The views of a scene show one set of named points, each view turned or mirrored, shifted and resized as a whole, with a little noise and some points left out.
(in the rows, 128 means zero)

Scene 1
View 1
z_870: [122  85 160 201 118 148 149 163 130 140 147 117 107 104 129 157 160 106
 131 130  85 117  62 162 186  77]
z_348: [124 126 120 138  87 145 154  90 124 101 184 120 143 111 106 144 156  78
 136 178 164  79 118 155 185  77]
z_89: [142 113 114 152 118 189 158 119 150  82 212  90 119 132  96 138 153 119
 166 132 152  40  75 161 205  59]
z_300: [136 142 122 154  90 151 159 106 149 113 177 132 149 120 115 165 135  92
 120 136 118  46 117 141 186  85]
z_289: [155 123 128 155  93 137 155 105 162 119 183 110 155 128 106 164 155  99
 146 134 140  48 102 159 206  88]
z_716: [ 61  99 141 155 125 205 171 141  59  97 162 111  77  89 116 113 133  80
 113 178 131 155  96 131 143  57]
z_65: [149 119 128 142 106 148 182 105 140 130 198  87 156 138  91 141 137  97
 153 119 159  63 114 137 198  95]
z_196: [ 88 107 145 162 119 184 173 141  87 121 164 111 102 100 114 130 129  87
 117 149 118 127 101 130 158  75]
z_880: [125 138 129 159  93 156 163 115 138 122 166 133 142 116 118 163 129  90
 111 133 107  62 120 134 178  90]
z_268: [ 94 129 127 168  88 160 133 119 121  88 149 161 114  84 138 165 153  83
  97 185  97  89 102 158 164  64]
z_556: [130 146 123 145  89 148 166 100 142 115 176 134 153 120 112 162 129  88
 117 140 126  52 131 133 179  91]
z_246: [ 94 156 137 108  90 145 222  83  72 161 166 113 171 122  97 126  84  46
  88 140 152 116 196  69 137 127]
z_539: [150 171 110 148  76 147 157  92 173 109 182 148 173 128 116 183 123  97
 106 122 108   3 135 134 189  95]
z_685: [158 103 139 156 112 143 174 123 147 142 189  83 148 139  95 143 150 103
 160 113 146  71  96 146 203  94]
z_400: [106 115 140 137 107 156 185 111  93 134 173  99 135 115 101 127 131  73
 128 153 155 119 130 122 166  94]
z_72: [122 140 119 106  82 133 186  63 103 122 190 105 169 121  89 130 135  55
 133 173 197  87 162 122 171  99]
z_751: [161  87 152 175 131 156 182 151 150 157 192  64 135 147  94 138 142 123
 168  80 128  79  70 141 210  94]
z_906: [116 115 124 161 120 200 161 136 128  90 188 105 104 120 110 138 137 110
 137 136 124  68  82 146 183  58]
View 2
z_685: [125 130  95 125 115 146 130 102 104 177 137 122 110 169 118 139 150 152
 122 144 131 156  80 177 122 107]
z_400: [101 157  95  93  85 123 143  78 113 139 153 133  95 158 102 158 125 141
 165 168 129 143  91 133 125 115]
z_870: [144 168  99 121  97 127 122 102 127 137  96 112  75 115 105 161 172 139
 118 133 127 205  92 150 152 108]
z_89: [126 133  98 108 131 159 146 101 109 181 179 107 116 151 113 128 140 152
 101 138 126 179 137 191 140 122]
z_246: [ 91 158  93  83  90  91 140  75 118 113 155 133 108 194  94 154  88 111
 202 178 143  59  67 100 104 108]
z_72: [101 134  84  80 100 141 146  66  88 147 178 138 104 185  96 145  98 175
 182 163 133  97 105 139 100  93]
z_751: [122 138 103 143 112 138 126 118 118 188 124 118 117 170 133 139 171 129
 102 148 129 180  62 187 134 122]
z_300: [149 139  87 100 137 134 128  97 111 142 141 103 102 154  96 136 121 146
 126 123 137 124 120 156 127  95]
z_556: [142 141  87  97 134 130 130  94 110 136 143 107 103 156  93 137 113 147
 138 127 138 110 117 148 125  94]
z_716: [ 93 193 107  76  68 113 159  72 136 114 167 124  78 111  88 168 127 121
 159 181 122 202 128 116 159 140]
z_268: [153 170  86  80 118 126 135  82 120 108 129 102  67 104  73 157 122 153
 139 121 132 160 152 130 150  95]
z_289: [146 128  87 113 133 153 125  97  99 163 136 112 102 160 104 135 137 169
 121 123 132 139 109 175 123  89]
z_348: [126 141  86  88 113 150 141  76  97 146 163 122  90 151  93 147 119 179
 148 139 129 140 130 153 122  96]
z_880: [146 153  90 101 125 119 128  97 119 127 122 106  93 146  94 145 124 134
 135 128 139 125 105 140 132  96]
z_906: [126 155 102 101 119 135 145  98 126 153 166 104 103 135 102 140 135 129
 112 141 129 181 135 165 152 127]
z_196: [110 176 102  93  85 112 144  86 132 124 144 119  86 129  98 159 135 118
 146 164 130 177 107 127 149 128]
z_539: [168 125  82 101 167 132 121 107 108 141 137  92 114 165  91 124 107 143
 118 102 145  84 125 160 121  83]
View 3
z_89: [179 135 141 117 147 181 107 132 125 150 120 105 115 133 117 136 120 124
 140 122 128 109 185 106 151 179]
z_289: [198 138 131 129 131 184 106  84 116 165 123  93 133 140 113 118 141 149
 153 144 131 125 159 111 139 152]
z_400: [165 129  95 127 136 150 144  98  95 128 102 111 130 111 132 114 148 123
 191 145 139 126 149  88 183 107]
z_880: [172 112 114 145 146 176 133  73 104 143 110 106 130 138 111 107 133 143
 176 146 132 145 131 127 139 125]
z_751: [188 146 111 150 113 174 123 132  92 188 113  97  77 116 128 122 148 134
 112 117 150 133 174 107 135 136]
z_72: [169 145 107 110 135 151 111  68 128 131 111  89 169 126 135  95 153 130
 218 159 144 104 151  59 185 116]
z_716: [152  98  91 116 163 147 180 135  70  86  90 151 118  99 125 148 125 105
 193 135 110 139 148 118 203 118]
z_556: [171 119 123 136 146 177 116  68 123 145 114  96 142 143 113 101 132 141
 184 147 137 133 139 111 140 135]
z_870: [204 118 104 145 133 180 159 113  60 149 110 127  99 116 110 149 143 145
 134 138 110 160 144 153 150 129]
z_196: [160 107  97 132 152 158 164 118  78 115  97 132 111 108 124 131 133 120
 178 135 123 143 144 122 174 116]
z_906: [165 113 127 126 158 176 132 127 107 130 110 121 110 126 115 135 115 122
 154 123 124 128 164 123 153 158]
z_348: [188 135 124 110 142 169 119  85 113 131 116 106 157 132 116 125 140 140
 187 152 120 118 156  97 175 147]
z_268: [182  95 123 123 163 183 149  79  91 110 110 134 151 137  97 141 121 145
 187 153  96 150 128 152 160 142]
z_539: [168 115 141 146 151 192  94  50 144 159 121  85 144 165 102  87 122 153
 180 144 144 133 133 124 109 151]
z_65: [179 146 118 132 125 167 106 100 118 163 116  89 121 127 128 108 144 134
 157 135 150 116 167  86 151 137]
z_685: [191 148 116 136 121 172 116 108 105 172 117  94 108 123 126 117 150 138
 140 133 144 124 168  97 147 138]
z_246: [129 119  76 144 140 134 140  54 116 123  88  95 142 116 142  60 154 121
 237 152 172 130 117  67 172  63]
View 4
z_289: [108 140 128 118 111 143  95 132 153 133 149 126 124 118 122 168 118 123
  88 181 147 122 148 115 111 131]
z_685: [123 136 148 111 111 142 108 136 141 137 149 134 121 114 123 165 122 118
  86 179 159 120 138 120 116 138]
z_870: [122 125 142 103 137 132  76 118 128 123 128 125 112 125 140 162 123 124
 117 178 165 134 138 118 144 157]
z_89: [102 141 143 128 133 159 101 156 142 137 145 137 127 116 125 160 136 132
  92 168 149 101 147 115 119 131]
z_751: [130 136 170 101 117 132 101 142 132 136 150 138 122 116 124 163 131 114
  85 177 168 110 132 129 129 144]
z_246: [145 106 137 144 103 134 143 108 170 143 122 134 103  92  94 180  94  94
 130 156 166 155 130  79  75 140]
z_72: [122 126 116 141 103 166 144 124 156 144 138 135 115 102 109 171 100 118
 107 172 149 143 141  91  79 131]
z_348: [106 131 114 133 120 163 115 127 148 135 136 129 117 114 124 166 111 130
 107 176 146 134 147 101 104 134]
z_300: [107 131 126 129 119 134  90 127 164 132 138 124 121 115 115 172 118 120
 105 171 148 125 149 103 107 131]
z_268: [ 99 122 110 131 145 145  75 115 149 125 119 118 113 123 134 167 117 134
 132 171 150 138 152  97 127 145]
z_65: [122 135 143 122 110 147 117 138 148 141 148 135 121 110 115 167 119 117
  90 174 155 120 139 112 104 134]
z_196: [127 112 143 128 145 147 107 125 135 131 116 133 106 112 127 165 117 120
 135 159 168 134 135  98 124 155]
z_400: [130 118 137 129 123 154 127 123 141 138 126 135 109 106 119 167 109 116
 120 167 164 140 134  98 105 146]
z_880: [116 126 131 127 122 127  87 118 161 130 132 124 116 115 117 174 114 115
 115 169 155 134 145 100 111 138]
z_539: [102 138 123 135 107 122  78 128 186 132 144 119 128 115 105 179 117 115
  94 171 140 121 156 101  96 119]
z_906: [108 129 144 131 145 151  94 145 144 133 129 135 119 115 126 163 131 128
 114 160 156 111 145 105 123 141]
View 5
z_289: [ 78 123 104 132 188 126 156  92 110 130  59 192 155 134 123 131 144 156
 130 147 107  74 145 111 136 130]
z_716: [201  90 117 190 140 130 123  63  81 124 141 165 157 136  97 105  89 144
  85 174 179  23 137 147 154 147]
z_751: [108 109 140 119 187 137 168 130 136  80  58 189 171 151 102 120 111 101
 146 146 112  78 160  86 129 107]
z_65: [ 98 115 126 118 187 130 138  98 111 133  65 187 154 134 131 135 140 142
 151 165 114  70 133 104 139 112]
z_246: [126  52 158 111 211  85  63  54  49 168  79 163 135 102 121 148 125 191
 122 196 172  13  69 111 102 107]
z_400: [143  90 129 141 177 118 114  84  89 148  95 170 145 125 107 127 123 154
 118 180 141  35 121 129 132 115]
z_196: [162  87 122 169 165 123 132  74  88 112 109 169 160 136  97 111  98 142
  92 161 163  35 138 128 138 139]
z_268: [107 112  70 193 165 117 151  46  74 132  97 179 156 129 104 111 125 186
  60 131 146  52 148 144 141 177]
z_906: [126 124 106 162 160 139 154  70  99  99  97 191 166 142 133 117 113 137
 126 142 149  72 152 110 166 153]
z_556: [ 76 111 103 138 195 113 135  63  80 137  64 188 151 123 133 134 141 180
 115 145 134  64 125 110 132 146]
z_539: [ 32 120  95 129 208 107 145  49  74 125  40 200 154 122 152 141 152 194
 122 122 134  85 123  90 133 162]
z_685: [ 96 114 123 123 186 132 155 112 122 117  60 188 158 140 115 129 131 131
 143 157 108  71 148 105 133 110]
z_300: [ 71 119  92 148 188 117 151  60  84 124  65 193 156 128 131 129 138 176
 109 133 131  73 140 110 140 156]

In a view up to two points have been moved. Name them for each view, in the order of its rows, or write -.
view 1 -> z_880
view 2 -> -
view 3 -> -
view 4 -> z_268
view 5 -> z_289, z_300
